Each scene shows the same named points in several views. A view is turned or mirrored, shifted and resized as a whole, has a little noise and may leave points out.
In the rows, zero is written as 128.

Scene 1
View 1
k670: [135 124 133 114 135 123 127 124 120 115 103 124 139 118 131 138]
k53: [128 192 107 102 141 135 138 133  80  87  75 162 153 108  97 116]
k358: [129 136 123 118 138 125 122 112 127 112  83 132 139 131 122 142]
k422: [139 140 125 116 132  94 155 137 117 101 122 105 133 108 134 119]
k430: [130 163 110 120 143 124 133 115 130  98  74 140 144 138 109 141]
k229: [141 116 133 117 132  96 129 126 124 123 109 100 124 113 142 131]
k622: [140 140 131 111 132 116 122 123 102 118  91 127 135 107 128 127]
k789: [119 163 116 109 149 168 142 131 113  68  96 178 176 128 101 150]
k761: [136 129 130 111 136 121 120 120 111 117  95 133 137 115 130 138]
k319: [123 143 114 125 145 130 143 117 152  93  94 132 146 146 121 153]
k477: [140  88 146 124 133 103 113 114 142 139 105  94 123 125 151 149]
k548: [138 126 121 130 135  95 136 115 154 117  98  98 124 139 136 140]
View 2
k319: [123 144 131 145 152 169 155 126  93 124 122 121 136 121 126 136]
k422: [107 130 126 145 125  85 164 108  90 136 129 118 170 117 157 165]
k229: [125 113 140 145 126  81 128 104 100 125 120 104 160 112 132 175]
k789: [128 147  96 158 139 183 206 128 112 119 149 136  77 137 168 128]
k761: [133 118 116 149 129 109 159 109 112 120 136 114 118 124 153 161]
k670: [134 118 128 149 129 114 144 108 107 119 127 108 129 124 139 166]
k53: [133 130 111 136 168 119 220 109 121 131 151  99  91 141 194 110]
k430: [132 135 136 136 168 152 170 119 104 126 123 102 125 128 142 121]
k548: [122 130 152 140 148 118 124 116  86 129 108 105 177 108 114 159]
k477: [137 106 147 153 121  99  93 109  97 116 111 105 159 108 104 192]
k622: [140 111 128 141 141  98 156 105 114 119 132  95 125 124 151 155]
View 3
k789: [ 52 107 151  97 113  92 102 107 174 148 155 187 162 169 132 122]
k477: [186 136 172 115 113 157 195 205 155 112 166 112 130  67 135 118]
k622: [115 115 171 119 115 142 136 156 188 149 149 118 115  91 140 110]
k229: [156 132 163 116 111 172 149 183 170 132 163  96 129  77 152 122]
k319: [125 120 166  99 119 115 116 140 119 111 175 162 154 115 149 126]
k761: [121 119 170 117 115 140 145 162 183 142 156 128 125  97 137 113]
k358: [128 112 175 108 121 119 132 154 152 127 158 143 129  97 138 113]
k548: [182 132 174 105 122 149 119 174 100  93 188 127 140  71 172 132]
k430: [113 104 181 107 123 111  95 133 138 130 157 154 130 104 155 117]
k422: [130 137 149 110 110 190 107 163 173 142 173  93 136  98 169 134]
View 4
k358: [114  93 148 167 113 154 108 145 141 129 138 160 103 116 103 140]
k53: [151  62 140 120 140 161  94 103 136  67 133 134  45 115  60  60]
k229: [127 151 150 189 101 162 103 136 122 149 125 166  73 123 140 162]
k422: [137 166 138 164 109 165 110 104 110 125 113 157  43 125 136 129]
k789: [146  93 126 101 154 159 150  75 163  55 165 159  77  91  22 103]
k548: [ 94 157 148 159  95 157 124 128 131 138 105 168 117 128 146 156]
k319: [101 135 135 123 116 155 150 104 154  93 132 173 123 112  97 140]
k477: [114 150 150 206  99 158 120 154 132 172 143 182 113 117 141 203]
k670: [134 147 137 170 118 161 126 118 129 131 140 171  73 113 103 160]
k430: [103  98 142 125 116 152 123 116 149  92 124 156 110 118  89 107]

Which points are out of place in each view (at most two, in the order of its rows)? Write none if all are in place.
view 1 -> none
view 2 -> k761
view 3 -> k548
view 4 -> k358, k670
